Points, in no order, along strands that fork, close into loops and pass close to each other.
Points whose rows are less than 104 apart are linked; no others are. Some points are linked to none.
q747: [-12, -30,  35, -27, -25,  28, -14,  -5,  23,  28,  35, -32, -29,  -3,  -5,
  18,  -2,  29,  -3,  25,  27,   5, -27,  20,  10,  -5,  -9,   3]
q673: [-29, -27,  35, -17, -21,  30,  13, -10,  21,  70,   2, -16,  12,  25,  -5,
   3,  -2,   0, -42,  12, -17,  27,   2,   3, -18,  -5, -15,  24]
q176: [ -9,  -7,   2, -14,  -8, -20, -27,   5, -17, -33,  -4,   3, -36, -22,  -1,
  36,   2,   2,   3, -15,  -1, -27, -28, -14,   9, -28,  -7, -13]
q529: [-29, -25,  38,  54,  19, -18,  -7, -25,   3, -41,  20, -11, -14, -34, -11,
 -42,  12, -10,  20,  -7, -23, -17, -12,  12, -50,  -4,  -8, -27]
q239: [ 45, -24,  19,  -6,   1,  26, -10,  37, -13, -27,  32, -26,  45,  44,  -2,
  15,  -2, -16,   6,  43, -10,  34, -36, -31,   1, -19,  43,   0]
q544: [ 26,   5,  15,  18,  14, -31,  -1,  10,   0,   0, -22,   0,  24,  19, -11,
   9,  -3, -58,  -7,  -4, -47,  51,  36, -37, -15,  12,  36,  14]
q897: [-24,  14, -62,  -7,  11,  -9,   0, -20,  16,   5, -26,  31, -56, -40,  25,
  28, -18,   0,  43, -16,  13, -39,  22,  38,  52,  16, -18, -18]
q324: [ 17,   7, -14,  11,  -7,  -1,  -1,  17,  12,  23,   1,  28, -43, -47,  47,
  30,  -9,  33, -20,  20,  -9, -25,  18,  10,   7, -15,  11,   5]
q50: [  0, -12, -32, -34,   9,  29,   0,  26,   5,  13,   2,  -4,  41,  40, -31,
  44, -22, -15,  42,  25,  82,  18, -18,   9,  18,  31, -48, -18]
q250: [  5,  -3, -13, -31, -14,   9,  36,  -2,  45,  17,  10, -56,  55,   7, -20,
 -13,  -2,   7,   5,  -1,  20,  13,  -9, -10,  55,  -4, -45,  19]
q583: [  9, -33,  -8, -14,  24,   3,  -4,  18,  11,  41, -27,   9,  22,  25, -18,
  60,  -5, -62,  16,  33,   0,  46,  31, -17, -18,  49, -15,  27]
q158: [ -6,  -7,  26, -21, -14,  40,  16,  16, -21,  56,  14,  -7,   1,  22,  19,
   8, -18,  17, -49,   3, -17,  -9,  -5,  20, -12, -37, -10,   5]
q271: [ 11,  31,   5,  17,   3, -34,  -3,  11, -22,  10, -47,  30,  23,  33,   0,
 -40,   8, -44, -24, -35, -40,  33,  38, -24, -18,  18,  47,  16]
q634: [ 20,  12, -21,  11,  27, -17,  17,  35,  -2,  -2, -25,  31, -13, -16,  49,
 -32, -31, -15, -20,  -3, -25, -16,  35,  54,  32,  -6,  57, -32]
q860: [-10, -15,  -6,  20, -18,  26,  -4,   1, -39,  25,  -2,  23,  27,  31,   9,
  49,   4,  -2, -12,  17, -13,  -2,  23, -17, -57, -20,  -9,  28]
q839: [ 13,   3, -22, -40,  11,  29,  -9,  13,   7,  23,  14,   5,  26,  85, -26,
  28,  -1,   1,  32,  21,  63,  41, -13,  13, -19,  45,  -7, -12]
q647: [ 26,   4,  -2, -36, -36,  13,  15,  12,  28,  39,  -8, -44,  45,  31,  -1,
 -13,  -2,   0,  -8,  -1,  -3,  34, -23, -39,  56, -15,  -4,  36]
q648: [  8,  -9,  14,  26,  -1,  27,  16,   6, -38,  25,  33,  -8,  12,  28,  -1,
  24,  -8,   4, -13, -37, -39,   8, -39, -65,  -8, -21, -22,   9]
q120: [-23,  19, -27,  36,  29, -22,  12,   1,  -3,  -8, -65,  44, -44, -74,  36,
 -45,   4,   4, -23, -20,  -8, -39,  17,  18,  15,   4,  27,   3]
q697: [  8,   6, -47,   8,  11, -19,   1, -12, -27, -33, -34,  31,  -6, -41,  19,
   1, -28,   1,  20,  -4,  -2, -31,  57,  78,  32,  15,  28, -37]
q645: [-19, -15, -17, -31,   2,  13,   1,  19,   6,   0,  -7,  16,  -2,  -6,   9,
   2,  -4,  -7, -19,  40,  43, -21,  -9,  40,  10,  -8,   5, -14]
q938: [-11,  30, -35, -10, -31,  16,  -3, -13, -31,  12, -25,  -2,  39,  83, -11,
   3,  10, -17, -15, -31,   5,  14,  15, -17, -11, -16,  -8,  14]
q832: [ 18, -35,  35,  32,  15, -33,  -8,  12, -11, -32,  -2, -21, -11, -31, -13,
  23, -28, -23,  -2, -19, -32,   2,  26,  11, -16,  -6,   5, -33]
q157: [-13,  28,   0,  26,  32, -38,  21, -29,  29, -23, -29,   6, -48, -74,  20,
 -58,   4,   3,  -5, -27, -14, -18,  14,  13,  19,  13,   6,  -9]
q952: [-14, -12, -17, -25,  18,   4,  32, -12,   5, -32,  11, -48,  47,   1, -11,
 -39,   2, -33,  12, -10,  14, -19, -19,  22,  35,  -9, -37, -31]
q416: [ 19,  62,  -9,   7, -16, -31, -15, -21, -18, -37, -24,  16,   8,  29,   7,
 -71,  24, -10,   5, -40, -29,  19,  47,   5,  10, -10,  27,  -6]
q746: [ 20,  26,  53,   8, -41,  22,  -6,   3, -22, -36,  21, -31,  28,  40,  -8,
 -35,  15,  36,  -3, -30, -42,  19, -27, -64,   8, -55,  -4,  19]
q958: [-12,  18, -20, -15, -19, -28, -27, -39,   9, -12, -19, -14, -15,  -3, -19,
  -7,   9, -28,  20, -28,   7,   4,  32,   7,  28,   9,  -9,  -5]
q30: [ -6,  30, -45,  -3, -19,  20, -22, -11,  -7,   0,  -6,  20,  37,  86,  -3,
   3,  28, -10,  17,  11,  26,  21,  -8, -21,  -9,   1,   8,  16]
q611: [  9, -36,  -3,  22,  11,  -9, -11,   3, -14, -11,  -9,   8,   9, -12,  -6,
  41, -17, -26,   3,  15, -12,   2,  23,  20, -27,   2,  10, -20]
q780: [  3, -25, -14,  19,  39,  17,  43,  18,  16,  54,  -3,   5,   1, -13,  40,
  11, -21, -30, -27,  24, -20,   2,  24,  24,  -1,  -4,   9,  -6]
q721: [  0, -26, -11,  71,  24,  -8,  -2,  18, -20, -49,   0,  26,  -4, -53,  39,
  16, -38,  14,  23,  19, -33, -44,  10,  34, -30, -24,  17, -39]
q992: [-43,  11, -31,  17,  -6, -16, -34, -51, -28,  10, -35,  56, -32, -13,  -8,
 -13,  18,  -4, -15, -15,  28, -22,  25,  28, -19,  32,   0,  10]
q865: [ -5,  -4, -45, -11,  39,  -9, -20,  16,  15,   9,  -5,  11,   2,  38,  -4,
  13,  -1, -53,  39,  25,  42,   5, -28,  29,  12,  37,  12, -36]
q888: [ 25, -11, -15,  11,   6, -22,   8,   9,  35,   1, -12, -14,  46,  12, -13,
   8,  -3, -45,  10,  18,  -4,  39,  20, -18,   4,  18,  23,  11]
q940: [ 33,  17,  62,  32, -14,  16,   8,  48, -13, -19,  10, -32,  25,  13,  12,
 -46,  -6,  11,   0,  -9, -54,  26, -19, -62,  20, -47,  -2,  16]
q672: [ 20, -11,  13, -13, -28,  50,  -1,  11, -58,  23,  13, -21,  15,  47, -15,
  51,  -3,  17,  -9, -37, -24,   4, -44, -60,  28, -29, -18,  17]
q425: [ 23,  -2,   2, -57, -11,  55,   6,  21, -15,  57,  16, -15,   7,  73, -13,
  35,  -9,   5,   0, -22,  22,  29, -61, -33,  45,   7, -34,   4]
q781: [ 10,  23,  10, -23,  -8, -49,  -1,   8,  -3, -34, -18,  23,  17,  -8, -55,
  34,   4,  23, -12, -14,  31,   7,  -3, -37, -13,  20,  -4,  17]
q220: [ 13,  52,  -4, -38, -23,  -1,   0,  -5, -11,  36, -11,  22, -19,  54, -23,
  14,  -1,  10, -21, -58,   2,  25,  25,  -1,   7,  10,  -9,   3]
q259: [-11,   4, -47, -39,  -1,  12,  10,  25,   6,   9,  -6,  19,  23,  18, -12,
  26,  -9,   6,   5,  40,  74, -12, -23,  14,  19,   4, -22,  -2]
q749: [ -1,   0,   1,  -1,   6, -15, -32,   2,   0, -77,  35, -20,  13,  24, -13,
 -13,  17, -14,  46,  24,  18,  -6, -32,  -6,  -8,  -7,  26, -33]
q385: [-16, -42,  29,  16,  26,  32, -14,  12, -17,  21,  47,   8, -10,  31,   6,
  30,  22, -30,  15,  43, -18,  16, -46, -28, -63,  11,  15,   2]
q319: [-15, -46,   6,  46, -19, -16, -48,  -7, -29, -59,  20, -20, -29, -26,   5,
  18,   3,  12,  44,  -7, -31, -48, -14,  12, -60, -26, -22, -29]
q461: [ 14,  25, -32, -17,  18, -26,  17,  19, -15, -57, -34,  16,  12, -32,  19,
 -39, -23, -10,  -1,  -4,  -5, -25,  47,  75,  42,  -2,  42, -48]
q813: [-13,  26,  20,  18,   6, -31,   3, -32,  -8, -28, -30,  17, -75, -78,  18,
 -38,  -1,  23, -10, -51, -32, -24,  43,  35,  10,   6,  -3, -14]
q262: [-22, -13, -18,  47,  11,  -8,   7, -42,  39, -46,  28, -42,   7, -56,   0,
 -38,   9,   4,  63,  -4, -21, -20,  44,  28,  13,   1, -10, -23]
q594: [  9, -16,  27,  10,  22,  -9,   2,  19, -24, -57,  17, -25,   4, -11, -11,
   0, -19, -26,  14, -12, -24, -12,  -7,  19,   4, -23,  -6, -50]
q668: [-16,   0,  16, -26, -17,  14,   6, -27,  59,  40,  13, -31, -28, -21, -11,
 -14,   2,  23, -15,  -3,  25,  10,  13,  27,  25,  11, -16,  12]
q642: [-47,  -8, -34, -15,  17,  -9,  23, -28,  -2, -45, -10, -16,  25, -27, -14,
 -30,  16, -35,  10,   4,  15, -44, -14,  32,  17, -14, -17, -29]
q268: [ -7,  14, -49,  -4,  -9,  20, -12, -13,  26,  16,  18, -14,  40,  75,  -7,
 -13,  29,  -7,  47,  13,  32,  19, -43, -44,  10,   9, -13,  23]
q542: [ -1,  50,   2, -30, -23, -38,   9, -22,  -8, -70, -27, -18,  25, -12,   0,
 -65,  24, -10,  16, -28, -16,  -3,  42,   8,  28,  -1,  -1,  -2]
q371: [-21,  22,  17, -17, -10, -10,  17, -25, -16, -17,   3,   0,  34,  49, -63,
   3,   5,  13, -10, -41,  18,  11, -34, -23, -18,  13, -24,  -5]
q578: [-16, -26,  51,  36,  -4,  -4, -13, -10,   7, -13,  28, -37,  32,   8, -27,
 -15,   7,  -4,  17,   5, -22,  15, -24, -40, -43,  -3,  -1,  11]
q924: [ 23,  32,  -2, -29, -16,  12, -21,  -5,  -7, -29,  34, -20, -20,  56,  -5,
  -2,  23,  18,  24, -31,   7,  14, -37, -38,  22, -12,   6,  -2]
q997: [  3,  21,  -5,  34, -18, -10, -24, -17,  11, -60,  18,  -4,   0, -29,  20,
 -17,  18,  24,  51,  31,  -6, -33,  14, -10,  -7, -25,   7,  13]
q181: [ 32, -25,   1, -18,   0,  12,   9,  29,  18,  26,  16, -33,  45,  33,   6,
   9,  -2, -25,  -4,  33,   1,  35, -48, -35,  33,   1,  15,  21]
q882: [  6,  19,  -4, -50,  -6,  39,  -6,  17,  -6,  64,   4,  10,  -9,  74, -12,
  46, -25,   0,   0, -19,  42,  32,  -3,  -9,  16,  26, -47,  -7]
q236: [-30,  20, -29, -46,   5,  -1,  15, -37,  38, -16,  -2, -24, -42, -50,  20,
 -29,   8,   7,  14,  -8,  20, -26,  11,  59,  51,  17, -18, -24]
q515: [  4, -27, -11,  -5,  26,  43,  36,  39,  -3,  66,   1,  29,   5,  -1,  28,
  42, -19,  -2, -40,  50,   9,  -1,  10,  18, -18,   2, -11,  17]
q390: [-14, -28,  32,  32,   9,  12, -25,  -1, -29,  11,   9,  19, -17,  20,  19,
  28,  14, -18,  -6,  17, -37, -10, -37, -48, -58, -16,  10,  10]
q52: [ -6,  -3,  22, -17,  -8,  32,  20,   6, -24,  55,  -4,  13,  45,  87, -15,
  20,  -1, -19, -29, -24, -36,  44, -10, -38, -27,   2,  -4,  31]
q684: [  5,  32,   9,  31,   3, -44, -21, -29, -17,  -3,  -8,  53, -68, -44,  17,
 -29,  10,  23, -14, -37, -23,  -9,  32,  16, -16,  23,  32,   1]
q18: [ -5, -28,   4,   8, -11,  15, -46, -11,   0,   9,  17,  -7,   7,  47, -43,
  58,  13, -15,  44,   4,  11,  33,  -1, -23, -37,  26,  -3,  10]
q338: [-11, -45,  41,  51,   4, -25, -24, -17,   4, -50,  27, -28, -43, -70,  -4,
   5,  -2,  20,  27, -11, -19, -44, -17,  -4, -58,  -1, -27, -19]
q244: [  8, -28, -13,  15,  -7, -13, -22,   4, -23,  22, -39,  35, -10, -15,   5,
  36, -17, -21, -11,  16, -12,   6,  54,  36, -41,  28,  19,   4]
q144: [-13, -26,   0,   0, -18, -18, -31,  -2,  -3,  15, -25,  14,   7,   3, -51,
  67,  -1,  -4,  25,  13,  32,  23,  13, -24, -45,  42, -33,  25]
q682: [ -8,  -5,   6,  -5,   4, -37, -18,  -4,  -5, -18, -16,  17, -21, -23, -51,
  51,   2,  -1,   7, -13,  35,   0,  -9, -17, -27,  41, -17,  -2]
q753: [  5,   9,  -3,  23,  22,   3,  34, -22,  54, -43,  14, -37,  -6, -84,  13,
 -64,   3,  31,  23,  15,   2, -23,  31,  25,  13,   2, -17,  -9]
q857: [ 12, -13, -16,  30,  17, -25,   9,   7, -11, -54, -28,  23, -10, -76,  25,
   8, -41,  18,  11,   7, -18, -46,  28,  53,   2,  -5,  24, -34]
q179: [-16,   4, -32, -10,  -6, -10,   1, -39,  20,   0, -40,  10,  -8, -60,  -2,
 -26,   9,  28, -26,  16,  44,  -9,  49,  48,   8,  36,   3,  12]
q565: [ -9, -39,  23,  21,  34,  21,  39,   8,  16,  29,  -2, -21,  -4, -38,  21,
 -21, -22, -19, -51,  13, -13, -13, -20,  16,  -4, -21, -10, -11]
q501: [ -1,  -6, -31,  -4,   3,  -7,  -2,  -1,  35,   7, -26,  16, -67, -68,  22,
  35, -23,  25,   0,   3,  19, -31,  19,  35,  30,  10,   2,  -6]
q850: [  8, -30,  12,  -3,  -1,   7, -51,  -7,   2, -33,  34, -27,  -5,  44, -42,
  18,  19, -19,  49,   9,  26,  21, -38,  -7, -22,  14,  23, -21]
q752: [ 11,   5,  23,  30,   1,  12,   0,  14,  12,  22,  32,   4,  11,  10,  21,
  -5,  20,  12,  -3,  36, -23,  18, -35, -73, -16, -15,  19,  43]
q728: [-30,  14, -19,   8,   2,  24,  -6, -13,  -4,  71,   5,  44, -26,  23,  23,
  18,   7,  -5, -18,   8,   1, -10, -13, -13, -17,  -8,  -9,  25]
q727: [ 17,   5, -14,  71,  20,  -9,   3, -11,  13, -33,  43,  21,  11, -33,  23,
 -34, -11,  29,  25,  25, -18,  -9,  31,  36, -44,   7,  19, -24]
q101: [-10, -14,  10, -46, -42,  25, -45, -12,  12,  16,   7, -40, -16,  34,   2,
  16,   7,  -2,  16,  13,  18,  18,  10,  30,  26, -15, -12,  -4]
q954: [ -8, -22, -12,  19,   0,  23,   2,   3,  23,  59,  11,  17, -42, -27,  38,
  37,   1,  11, -10,  31, -15, -18, -14,  -7,   4,  -8,  -9,  22]
q137: [ 19,  50,  14,   0, -18, -27,  32,   6,  18, -27, -26, -18,  20, -33,  10,
 -74,   0,   1, -14, -42, -32,   4,  60,   7,  38, -14,  -2,   3]
q298: [ -9, -40,  41,  13, -27,  10,  -4, -25,  11,  16,  13, -21,   8, -21, -20,
   9,  -5,  35, -27,  15,  -3,  -6,   9,  16, -60,  10, -18,  14]
q428: [ -6,  -7,  37,  13,  20, -10,  28,  13,  48, -46, -10, -42, -24, -83,  17,
 -51,  -6,  16,  -1,   3, -10, -18,  -7,   2,  29, -23, -12,   0]
q231: [  3,  -7,  37, -20, -38,  37,  -8,   0, -46,  -9,  18, -29,  23,  43, -20,
  -2,  10,  47, -12, -23, -10,   8, -60, -59,  12, -40,  -4,  22]
q80: [ 10, -27,  18,   1, -13,   5, -14,  13, -42,  23, -24,  31,  22,  14,   4,
  43,  -8, -15, -29,  10, -37,  26,  62,  12, -71,   4,  13,  29]
q890: [ -5, -37,  52,  -9, -31,  18, -42,  -6,  10,   7,  51, -37, -44, -15,  -3,
  11,  12,  38,  16,  16,   0,  -3, -62, -22,   2, -17,   2,   5]
q168: [ 32,  57,   3,  -8, -10, -41,   5,   6,  -9, -14, -20,  39, -21, -33,   8,
 -41,   5,  41, -26, -20,  11,   9,  54,  36,  19,  25,  56,  13]
q95: [-20,  -7,  22,  -2,  31,  10,  36,   2,  18,  31,   0,  15,  -6, -22,  14,
 -32,  -8,   3, -69,  13,  10,  -5, -22,  19, -21,   4,  17,   4]
q635: [-26,  27, -42,   8,  -9, -11,  -7, -27,   4,  30, -42,  53, -10, -18,   4,
  -2,  13,  12, -23,  20,  54, -15,  31,  32,  -1,  28,  -1,  25]
q843: [-18,  -4, -49,  -7,  22,  -9,  40,  -5,  19, -34, -38,  -8,  37, -51,   0,
 -19,   1, -13,  -3,  21,  39, -38,   3,  24,  29,  -4, -19, -13]
q922: [ 34,  -9,  27,  -9,   4,   6,   3,  24, -14, -33,  28, -30,  34,  34, -11,
   2, -20, -18,   1,   0, -10,  21,  -5,   2,  -5, -23,  19, -37]
q518: [ 26,  -2, -20, -18,   3,  31,  39,  40,  -1,  37,  25,  16,  40,  17,  18,
  33, -19,  21, -17,  45,  14,  10,  16,   2,  -1,  -6,  14,  19]
q503: [-21,  19,  -9, -34,  -2,   1,  13, -15,  36,   9,  12, -24, -41, -26,  14,
 -22,  14,   5,   2, -13,  15, -25, -24,   9,  47, -10, -21,  -4]
q242: [  8,  13, -40,  -4,  21, -20, -19,  -6,  12, -42,  15,   6,   3,  28,  -2,
   2,   6, -26,  60,   4,  24,   3, -19,   3,  15,  15,  14, -36]
q676: [  4,  26,  14, -18,   0, -25,   8, -17,   5, -18, -35,  18, -29, -52,  -8,
 -44,   6,  51, -47,   4,  31,  -6,  42,  58,  -8,  27,  36,   7]
q589: [-35, -10,  28,  11,  -6,  -7, -14, -21,  14,  26,   7,   2,   9,  24, -30,
 -11,  22,  -9,  -9,   0,  -8,  20, -30, -45, -41,  11,   2,  22]
q305: [ -6, -10,   3, -59, -23,  44,  18,   7,  -2,  51,  20, -34,  11,  30, -12,
  -2,   0,  19, -18,  -6,  28,   5, -72,  -5,  53,  -8, -39,  -1]
q967: [ 10, -26,  -9,  -4,   8, -14, -13,  27,  -8,  27, -50,  40,  14,   5,  -2,
  46,  -4, -58,  -4,  42,   4,  40,  55,   6, -29,  50,  30,  25]
q391: [  0,  14,   7, -21,   3,  16,   6,  -7,   1,  61,  -3,   9, -26,  32, -20,
  31, -21,  -3, -14, -36,  12,  25,  26,  22,  -7,  26, -33,  -7]
q63: [ 21,  -1, -14, -13,  12,  22,   8,  23, -11,  25,  30,  18,  19,  49,  -7,
  54, -12,   0,   4,  30,  26,  22,  -2,  -1, -13,  24,  -5,   7]
q488: [ 39,  21,  48,  20,  -5,  -4,   3,  22,  29,  11,  13, -14, -34, -21,  32,
 -39, -14,  19, -10,  -5, -49,  23,  36,   7,   9, -29,  15,   1]
q365: [  1, -31,   7,  71,   0, -13, -13,  11, -33, -58,   4,  -4,  -4, -41,  27,
   7, -26,  -9,  39,  -4, -52, -42,   6,   5, -35, -42, -20, -33]
q768: [  3,  21, -19, -23,   5, -25,   7,  32,   1, -56, -25, -25,  13,  -3,  21,
 -28,   3, -33,  20, -18, -19, -17, -21, -10,  60, -39,   8, -24]
q793: [-19,  -4,  18, -39,   7,  10,  20,  16,   0,   5,   6,  -3,   2,  -2,  -2,
 -14,   1,  27, -56,  26,  41, -26, -38,  21,  -6, -14,  -2,  -2]
q429: [ 35,  19,  48,  22,   7,   0,   6,  37,  16,  17,  10, -12, -11,   4,  34,
 -38, -11,  -9,  -6,   2, -52,  32,  -7, -40,  18, -27,  22,   5]
q719: [ 21,   2,  -5, -35,  -8,  26,  -3,  -2, -10, -32,  61, -47,  17,  29, -22,
  -1,  12,  21,  41, -17,  19,  -7, -55, -23,  47, -11, -17, -14]
q86: [ 20, -29, -11, -24,  16,  -6,  12,  37,  20,  31, -21, -22,  53,  39, -14,
  30,  -7, -57,   2,  32,   0,  51,  -8, -29,  17,  21,  15,  14]
q384: [-10,  25,   3,  -7,  -8,  10,  25,   2, -19,  13, -10,   4,  51,  59, -25,
 -18,   3,  -9, -31, -40, -15,  11, -12, -41, -10, -17,  -8,  11]
q852: [  4, -17,  -5,  -5,  10,  29,   0,  -2,  20,  -1,  68, -47,   3,   9,   1,
 -21,  20,  14,  37,  13,  21,  -6, -68, -19,  31,  -7, -12,  -1]
q869: [ 30,  37,  -7, -12,  -9, -23,  -8,  12,   6,  17,  -8,  38, -37, -16,  13,
  16,  -7,  23, -16,  -5,   5,   7,  36,  11,  11,  11,  26,   4]
q783: [ 32,  48, -16,  10,   9, -44,   4,  -4, -24, -17, -29,  33,  25,  25,  -9,
 -53,   0, -18, -22, -40, -11,  28,  51,  18,   3,  34,  52,   7]
q979: [-16,  35,  -7, -10, -40,  -3,   2, -27, -14,   3, -12,  22,  -7,  -8,  -3,
  -3,   9,  40, -22, -21,   0, -30,  21,  -4, -11, -19, -23,  24]
q129: [ 33,  10,   5,   2,  18,  -7,   6,  18,  18,  -9,  16, -10, -26, -17,  42,
 -24, -27,  -1,  -3,  -7, -34,  -5,  26,  35,  31, -28,  35, -32]
q733: [ 46,   4,   9,  39,   7,  -8,   1,  18,  16, -36,  49, -10, -34, -55,  28,
   8, -14,  44,  38,  11, -23, -22, -18, -26,  18, -25,  -6, -12]
q508: [ 17,  33,  14, -29, -33,  11, -22, -14, -16,   2,  15,   6, -16,  58, -20,
  26,   9,  29,  -4, -28,   9,  13,   4, -16,  -1,  -9,   2,   9]
q463: [-34, -47,  14,  23,   2,  16, -17,  -1, -34,  28, -23,  27,   3,   8,  14,
  39,  12, -22, -24,  46, -22,  -8, -14, -24, -77, -10,   5,  40]
q957: [  4,  33, -24,  38,  25, -42,  15,   1, -20,  16, -39,  62, -33, -33,  21,
 -20,   8, -12, -23, -38, -14, -14,  23,  -4,  -2,  19,  33,   8]
q364: [-41,  22, -11,   5,  -3,  -5, -12, -23,   6,  32, -10,  44,  -1,  42, -11,
 -17,  27,  -5, -23,   7,  12,   2, -27, -26, -35,  16,   7,  33]
q405: [ -8, -22,  14, -21,  -3,  31,  23,  43, -25,  65, -17,  21, -10,   1,  28,
  47, -13,  -4, -54,  16, -13, -13,   1,   3,  -6, -26,  -1,  19]
q127: [ -5,  21,  -3, -22,  10, -27,  33,  -8,  -4, -34,   6,   9,  36, -13, -67,
   1,   3,   9,  -7, -27,  41, -13, -11,  -7,  -1,  25, -35, -13]
q738: [-34,  -8,  13, -15,   3,  -2,  17, -15,  34, -21, -11, -41, -41, -73,  15,
 -32,  23,   8,  -2,  -1,   1, -37, -18, -13,  38, -20, -28,   8]
q165: [ 11, -41,  51,  41, -13,  16,   0,  -2, -20,  12,  27, -27,  23,   8, -22,
  30,   0,  11,   3, -20, -49,  21, -16, -65, -41, -13, -27,  21]
q72: [-37,  23, -46,  -9,  24, -21, -11, -39, -16,  -4, -45,  40, -45, -33,   5,
 -14,   5,  -9,  10, -28,  30, -30,  22,  56,  27,  32, -12, -17]
q584: [  8, -16,   6, -13,   0,   1,  30,   3,  17, -22,  24, -42,  35, -20, -16,
  -9,  -1,   8,   0,   8,  15,  -8,  -6,   6,  30, -12, -20, -10]
q303: [-26, -17, -21,   5,  14,  30,  -2, -18,  16,  27,  51, -17,  13,  46, -11,
 -18,  30,   6,  21,  23,  33,   3, -68, -31,  -2,  11,  -2,   9]
q627: [-21,  22, -25,  27,  -9, -40, -47, -41, -25, -16, -30,  45, -52, -43,  23,
 -16,  33,  23,  10, -10,  -3, -26,  24,  24, -17,  14,  11,   6]

A tip is a point with one link. Name the tips that can be reached along the links from each point below, in the order of the rows.
q634 | q529
q584 | q385, q137, q843
q749 | q865, q52, q305
q515 | q673

A fork is a point with three links, a tip a point with one. Leave the first point through the second and follow the links. Name the first fork or tip that comes.
q865, q242 | q384
q231, q672 | q324
q268, q303 | q305
q518, q63 | q515
q384, q371 | q865
q578, q165 | q529
